Each row is a point on a tangle of strands that fork, close into loops and nearly touch. The rows are in no order.
(in the rows, 128 means zero)
Two points are linked if the straight distance between their rows is under 38.5.
lekam: [119 107 163 111  57 169 109 133 159 111  99 127 180]
Zinem: [170 125  78 134 100 128 140 112 155 150 149 170 121]
gomi: [ 92 103 159  98 176 115 132 135 105 112 102 105 141]
Karu: [135 162  83 142 143 105 155 113 126 138 144 125  76]
Gir: [107 116 164 119  89 145 168 111 139 118 112 141 206]
zesa: [146 125 138 141  41 153 104 152 169 148 131 154 165]
Pip: [ 90 141 131 123 178 104 181 108 129 127 130 124 108]
zame: [111 112 143 110 118 125 134 129 118 108 118 113 177]
zim: [117 103 127 105 136 123 119 127 119 116 119 109 139]
divu: [117 153 121 143 172 112 119 124 102 134 126  97  71]
nitep: [ 95 106 166  99 185 125 121 135  98 109  99  99 118]
giv: [143 137  91 142  57 162 147 119 149 134 139 166 177]
Dev: [174 117 103 129  96 120 117 137 153 160 173 162 105]
kem: [105 154 120 159 222 105 101 120  93 112 139  97  63]
rurak: [178 119 100 124  83 126 108 144 156 156 189 172 103]
Lizud: [113 151 148 145 196 113  96 130  88 116 114  86  69]
Keb: [115 155 104 164 219 104 102 120 100 124 143 105  55]
Bizol: [163 126 104 148  61 141 110 149 163 152 157 169 158]
rut: [123 156  89 168 212 101 110 122 108 136 151 114  50]
Met: [168 173  65 144 124 105 162 112 145 154 156 154  81]
govib: [156 134 175 139 174 113  67 158  88 145 130  96  61]
Fudi: [189 144  76 133  97 123 147 115 160 165 167 185 104]
tuvi: [114 109 169 104  69 163 121 130 149 103 105 119 186]
gep: [ 99 161 113 134 174 104 173 112 117 124 146 117  90]
pako: [130 113 146 127  39 170 107 137 170 133 108 147 173]
Puz: [110 114 168 109  96 140 144 126 131 108 112 117 195]
piv: [170 124  97 143  67 137 111 150 162 155 171 179 147]
Tiv: [103 109 156 103 138 117 136 137 114 107 108 105 177]
Mub: [ 98 104 156  99 158 114 135 137 110 110 105 106 165]
Karib: [105 151 120 132 169 111 140 116 106 127 132 104  78]
zad: [122 115 115 121 102 127 133 121 128 114 129 130 168]
dudet: [128 104 168 114  51 164  93 148 170 121  95 127 173]
tizu: [156 134  78 147  68 153 140 123 152 142 144 172 169]
Gidaz: [ 86 107 150 114 178 104 162 122 125 118  87 111 171]
tasi: [ 94 159 119 134 178 102 186 108 125 126 143 123 100]
Miki: [111 118 152 116  71 158 153 116 140 115 122 142 195]
muv: [132 147 136 147 173 110 100 132 100 144 122  96  67]
Vizub: [153 120 187 130 177 125  68 157  93 136 109  90  67]
Loni: [121 165  87 141 156 106 159 113 120 132 146 119  78]
peki: [112  99 143  99 148 129 111 138 108 110 109  99 144]
mudi: [119 162  81 162 196 104 128 122 111 134 152 113  60]
rusom: [173 122  84 142  83 134 125 132 160 155 160 178 143]
bem: [132 127 107 133  75 147 143 117 136 120 135 147 179]
gini: [130 125 178 128 192 128  82 140  87 110  90  81  70]
Vogum: [111 108 179 107 190 136  96 139  85 100  87  86  92]
furif: [169 117  92 133 103 123 127 123 154 153 154 158 115]
fuv: [ 88 115 145 109 178 105 163 116 126 123 109 122 135]
Tobi: [128 105 115 115 116 126 119 123 129 119 125 117 150]
vimar: [147 138 155 144 171 112  82 145  96 151 126  96  66]
luzil: [ 91 151 131 130 181 108 158 116 109 123 135 107  90]
gom: [138 110 169 122  47 155  88 158 172 133 107 134 165]
sezud: [124 117 141 125  47 171 121 126 160 125 114 142 178]
soz: [140 114 158 129  38 158  93 155 173 143 116 148 166]
kotu: [177 138  72 134  98 127 149 108 157 155 154 180 116]
Gitak: [108 107 167 105 183 134 103 135  93 107  94  91  99]
bevo: [167 127  78 147  76 142 132 128 159 149 151 176 154]
vuva: [188 135  83 132  86 127 133 129 160 164 181 189 107]
Gupov: [156 127 116 150  51 146 110 149 163 150 146 162 163]
kesel: [116 141 168 134 197 123  92 130  85 108 101  82  71]
fedum: [119 118 143 119  58 165 136 120 148 116 120 141 186]
rasam: [119 129 115 128  92 135 171 111 129 120 134 161 191]
roza: [181 165  71 138 111 111 158 109 151 160 158 167  87]
tugip: [ 86 108 148 110 178 104 161 119 125 121  98 116 153]
Tisap: [133 134 105 136  58 161 150 117 144 128 135 159 182]
pirel: [105 113 175 113 102 137 163 118 136 115 102 125 206]
Vire: [ 87 125 143 115 182 105 172 111 127 126 114 121 120]
fana: [118 116 131 116 101 129 137 122 126 111 126 125 180]
Zigo: [113 127 128 130 100 129 179 111 131 123 124 154 198]
mot: [153 173  66 147 139 102 158 116 136 148 152 138  76]
vuti: [111  89 172 100 177 140  94 153  90  97  87  85 128]
leta: [141 120 174 129 180 127  78 143  95 130  99  85  71]
dep: [117  92 184 105 189 143  85 150  85  93  82  83 104]
Rel: [103 168  98 143 177 105 162 114 113 123 151 115  82]
tup: [183 126  89 130  79 130 119 140 160 160 189 188 113]
nerir: [111  95 159  98 159 137 100 151 100 103  98  88 144]
bagib: [128 126  97 129  90 136 157 112 131 119 139 160 177]
godo: [113 111 168 104  86 149 128 131 136 103 110 110 186]
Teku: [108 166  87 154 192 104 142 119 108 125 152 112  71]
gepab: [111 154 133 155 208 108  95 126  90 116 123  91  66]

A fork is a point with three links, a tip a point with one. Leave the first point through the second and follow the links. Name the first fork or tip that comes.
bevo / tizu: Zigo
Lizud / gepab: Rel
tugip / fuv: gep
tizu / bevo: soz

Name the points in between on the shortest way along the links from the first point to the second, in order.
fana / nerir: zad > Tobi > zim > peki
Keb / gep: rut > mudi > Teku > Rel
vimar / Lizud: govib > Vizub > leta > gini > kesel
Mub / Gitak: gomi > nitep
